Each row is a point on a landscape with many valleys, with its height.
From any point a ball rolls to the lowest of the 2 points nearest to it. It stops when none of these is lower. Distance is the straight distance between rows; heights are no part of it.
(726): -19  -5  12   4  18  -4  17 -39  23  41 -20  -3  -9  -5  35  24   1 -11  33   8  h=30.2
(553): -13  26   6  13  -5  20   8  39 -49 -38   2   5  23 -18  14 -37 -26   6  13   3  h=54.5
(163):  12 -36 -11 -24 -18  11   6  -4  -2   4 -25   5  -5  10   8  18  13  -7 -38 -24  h=35.1
(212):  15 -10  -1  29  44  10 -21 -42  29  18 -39  14 -15  -2 -38  40 -23   7 -27 -17  h=14.8
(386): -34 -32 -15 -49 -19  14   9  16 -21  16 -19   2   0 -15  37 -39  -2 -38  25 -18  h=49.9
(623):   2  -5  18  -4 -10  16  15 -25 -17   8 -40  10  -8  -1  21  16  -1 -13 -12 -11  h=39.7
(767): -23   4  31  34  -4  10   5 -69   1  16 -18  15   6 -26 -17  51 -33  15  30 -19  h=13.3
(842):  42  -1  22  23  69  11 -22 -47  38  44 -24  -4 -27  14 -48  39 -21  19 -19   4  h=19.7
(409): -75 -65 -23 -24 -56   9  -3   0  12  18  37   2  27 -27  11   0   2 -22  39 -43  h=13.2
(556): -40 -13  16   4 -29  12  -1 -63  -1  28 -24  32   9 -29  -5  41  -7  -6  30 -32  h=4.7
(567): -29  -7 -10  38  -8 -14   2  25   6  -8  14   0  41 -25 -29  17 -11  28  -7 -32  h=34.6
(855):  51  26  -2  17 -31  -3   3   2   0 -20   6   5 -40  14 -42 -22  31  18 -37  57  h=39.2
(815):   1  35  23  17  36   8  17  17   4  -6  26  -6   3  14  25 -21  10  -3  30  43  h=47.0
(290):  29  48   2  13   0  -3  17 -20 -11 -15 -13 -10 -39   3   2 -19 -12   4   0  66  h=27.6
(688): -26 -35  -9 -53   1  30  15  41 -23  -7  13   9  -1 -10  32 -62 -20 -42  30  -1  h=45.4
(851):  35  20  51  39  21  16   2 -34  -1  17 -15 -13  -2   5  -4  30 -13  29  -7  24  h=64.8
(676): -32   9  28  34  17   0  29 -37  21  20   1   1   4 -12  13  43 -21   6  44  -4  h=22.8
(259): -45 -12 -18  14 -42  -4  -8   8 -21 -13   6  19  48 -42 -35  14 -35  25   3 -45  h=28.7
(439): -70  -7  12   4 -39  20   7 -47  -9   8  -2  32  23 -35  -7  11 -12 -15  56 -22  h=13.7
(322):  -4  48   4 -16 -15  19   1   2 -60 -45 -33   8  11 -15   5 -29 -29   3   2   6  h=50.0
(55): -59 -12 -10  25 -49   2  -1 -35  -2  -4   6  33  30 -37 -36  28 -13   8  26 -36  h=21.9
(142):  42   5 -44 -23 -19 -35   8  36   3 -30  31  -5 -25  26 -22 -14   9   6 -34  25  h=25.9
(926): -49 -31  -9 -19   6 -11   9  50  26  10  46  -5  39   9  15 -13  13 -12  32 -25  h=13.5
(500):  19  20   0  50  39 -11  -4   4  13  -3   0  -1 -11  -7 -32  21  -9  35 -27 -14  h=26.4
(156):  -4 -50 -23 -47 -35   9 -16   4 -11   2  -9 -18   4   2  39   4  17 -21 -21 -20  h=29.9
(744):  34 -22 -20 -36   9   3 -10   1  40  10   0 -11 -39  29   7  13  63  -3 -46   5  h=36.2
(215):  17  15 -16 -22 -35   4  17  10 -32 -34  -7   9 -31   7   0 -35   2 -21  -9  41  h=60.3
(273):  57  10  16  12  74  15  -6 -28  43  30  -2  -4 -59  26 -60  28   8  22 -31  14  h=23.8
(44):  59  34  23  16  47 -14  14 -27  28  23   1  -3 -46  25 -28  26   8  29 -19  35  h=28.4
(260): -49 -52 -15 -15 -33  -9   0  26   7   7  31   2  41  -2   0   4  -3 -12  21 -36  h=3.8
(410):  15  39 -20   5   3 -13  17  10  19 -28  11 -13 -30  18  -1 -23  11   1  -6  63  h=35.8
(632):   1 -18   8 -26  -2  13  -1  13   5  15  10  -7  -7  16  52 -26  43 -29   6  20  h=19.8
(271):  27  21   9  28  63 -22 -11  13  45  10   3   2 -24  19 -54  17  19  27 -39 -16  h=19.0
(702): -36 -53 -12 -33 -22  10 -27  -7   2  26  -1 -16   4 -21  52  -5  32 -33  10 -34  h=24.2
(711): -14  22  19   3  -9  15   6 -14 -38 -16 -33  12  10 -17  18  -1 -24 -13  16 -13  h=44.2
(432): -11 -28 -17   1   5   4 -20 -29  45  26 -11  27  15  -2   0  49  20   8   0 -35  h=47.3
(916):  22 -30 -31 -56 -42  -4   3  44 -24 -15  29 -22  13  30  21 -28   0 -20 -14  10  h=76.5
(820):  56  55  17  18  20 -22  14 -17  14   5  20  -6 -46  16 -13  -4  24  26   3  64  h=33.4
(5): -67 -33  -6 -57 -55  15  -9   8 -31  -8  12  10  37 -28  -3 -28 -32 -34  42 -53  h=30.7
(937): -15   3   1 -18   3  31   8  41 -36 -29  11  10  16  -9  14 -64 -32 -27  28  11  h=50.6
(384):  -3  10 -10  -4  16 -22   9  18  15 -21   4 -13 -21  29  18 -15  16 -18  -5  24  h=42.6
(505): -43 -12  12  28   3 -10  -3  -5  25  13   8   0  29   4  11   7   6 -12  21 -14  h=8.9
(126):  12  25  51  57  35   2   5 -22  24  27   8 -18  21  -8 -13  37  -2  42  14   5  h=62.4
(577):  38  43  37  24  35 -13  23 -19   2  21  12 -21 -17  18  14   7   2  17  28  53  h=38.4
(88):  20  42  46  27  28   9  12  -6 -21   6  16 -14  -7  -1  24 -25 -19  -1  44  58  h=42.7
(782):  46  26 -18  15 -30  -9 -12  30 -40 -41  15  -1  -6  -2 -19 -25   2  23 -35  28  h=46.7
(11): -28  21  13  -1  46   8  16  36  29  -5  37   0  28  13  20 -10  17  -1  39   6  h=52.4
(268):   9 -11 -24 -17  -4 -36  -2  51  -1  -3  27 -12  19  17   2 -16   4  -4 -10  -3  h=24.3
(330):  -2 -20  -4  14  42   9 -19 -27  67  32  -7  14   7   6 -40  55  18  19 -15 -34  h=50.4
(506):  10  21  12  37  21 -20   6  -1  -5  -4  -9  -4 -17  -1  -2   0 -10   5  -8   2  h=26.0
(810): -41 -31  -1  -6   5  -5 -16 -13  34  24  -3 -14   6   3  37   6  25 -28  24 -17  h=17.3
(715):   2 -26 -26 -27  18  -8 -22 -10  46  31 -10  -3   0   8  20  31  47  -4 -11 -15  h=44.1
(240):  53  49  -5  30 -18  -5   4  16 -20 -33  28   5 -35  -8 -15 -25  18  33 -16  56  h=42.8
(771):  31  27 -20 -26 -34  -3  -4   0 -50 -37 -28  11 -14  -1 -22 -26 -17   1 -31   9  h=64.2
(343):  22   8  17 -16  -1  10  -1 -26  -4  18 -10  -4 -27  24  40 -12  33 -28   6  39  h=26.3
(756):  -3 -22 -17   4 -18 -23  -7  41  -2  -5  12  -3  42   3 -21   2  -7  16 -22 -26  h=29.4
(692):  22 -11 -10   8  30 -22 -13   9  32  22  -8  -1 -15  23 -34  12  21   7 -35 -16  h=12.0
(297):   5 -18 -24 -41 -29   2   0  31 -29 -26  -3  -2  29  10  19  -6 -16 -10 -14  -4  h=74.2
(687):  21  43   3  41  -3   4 -15  28 -35 -37  10 -14   8 -15   4 -29  -2  30 -17  25  h=50.5
(844):  29   9  -3   1 -20 -11 -24  -2 -42 -31 -34  13  -3  -1 -31   1 -23   0 -43 -29  h=67.0
(57): -49  12  17  30   9   8  21 -19  -6   5   7  18  14 -25  12   2 -29 -10  63  -1  h=30.6
(302):  10  12  30  26  23   1  -8 -11  24  16   3  11  33   8   5  27  20  18  12   6  h=59.6
(866): -16 -38 -11 -35  -1  -5  -6  43  16  17  28 -13  24  16  36 -23  33 -26  18  -7  h=12.2
(471): -14 -14  -9 -28 -41  -6 -22  13 -44 -28  -8   9  44  -7  -3  -4 -34  -3  -7 -40  h=71.8
(97):   9   6  30  44  28  17 -24 -49  -4  12 -38  14 -10 -23 -50  34 -47  20 -14 -35  h=8.1
(43):  36  -9   3 -18   1   8  -5 -37  28  15 -13 -12 -47  27  20   2  48 -12 -26  37  h=31.6
(903):  26  15 -18  27  16 -27   5  37  -6 -28  15   1   4   1 -18  10  -5  34 -32 -19  h=32.6
(746):  -3  17   1  17  24 -17  -4  32  18  -5  23   0  33  20   6   3  24  12  10   2  h=56.6
(576):  -6  14  -4  12 -25   4 -23  12 -40 -46 -14  -2  26 -15 -10   3 -32  14 -23 -31  h=69.5
(415):  -7  11 -13 -44 -15  16  17  24 -42 -33  -6   4 -19  -2  18 -54 -23 -32  13  28  h=55.7
(416): -22  -4 -15   0  -4 -13  11  16  -6 -15 -14  -8  -3   4  13 -18 -12 -21  -3  -4  h=47.6
(150):  14 -38 -39 -51  10  -7 -25  10  48  25   6 -31 -14  10  27  16  66   5 -39 -21  h=40.4
(780):  40   6 -23   5   3 -32  -9  21  13 -11  -1   4 -28  27 -32  -3  16   6 -48  12  h=18.3
(572):  13   1  23 -13   9  14  16 -56   4  43 -35 -19 -18   6  36  15  -8  -7  24  36  h=35.9
(727): -22  -9  -4  18  23  -5   5   6  56   8  13  13  34   0 -34  47  25  39 -11 -32  h=54.7
(898):  28  30  40  59  25  -1  -5 -40 -24   9 -35 -14 -29 -30 -32  20 -47  29 -18  -7  h=14.6
(821):  50   8   1   3  -6   9   0 -22  17   4 -14  -2 -47  23 -27   0  28   3 -43  45  h=35.7
(153): -46 -50 -21 -68 -21  22   3  29 -30  -6  22   3  26 -20  18 -38 -40 -37  36 -35  h=38.3
(786): -51 -22 -10 -21 -30  -2   7   4 -18  -6 -20   2  14 -16  13 -14 -18 -29  13 -32  h=51.9
(705): -77 -41  -5 -16 -32  25   4   6  -9  -5  31  24  33 -32   4 -17 -19 -29  55 -29  h=22.2
(405):   1  48  30  30   6  16   6 -17 -51 -16 -12   4  11 -32  18 -11 -37  14  26   3  h=48.2
(496):  29  44  15  43  19 -10   5 -28 -16  -4 -28 -19 -38 -11 -14  -2 -32  19 -13  30  h=20.2
(179):  25 -35 -32 -73 -46   8   7  32 -15  -3  37 -13 -24  17  40 -38  37 -24  -7  27  h=78.6
(270):  10 -23 -18 -17   4 -36  -7  31  25  14   8  -8   7  33  -3  13  27  -2 -25 -25  h=18.4

For each start below, name the point where the ball stops.
(330): (866)
(553): (505)
(727): (866)
(687): (866)
(11): (97)
(916): (937)
(405): (505)
(782): (866)

Call two points neighbours if one is among the 2 nearest of the other. Go from one point of each pair to the other, from neighbour to neighbour, staying as low as possible. Name the highest point that can't be avoided.
(260) / (505): (553)
(260) / (97): (572)
(692) / (676): (567)
(866) / (260): (926)
(97) / (692): (500)
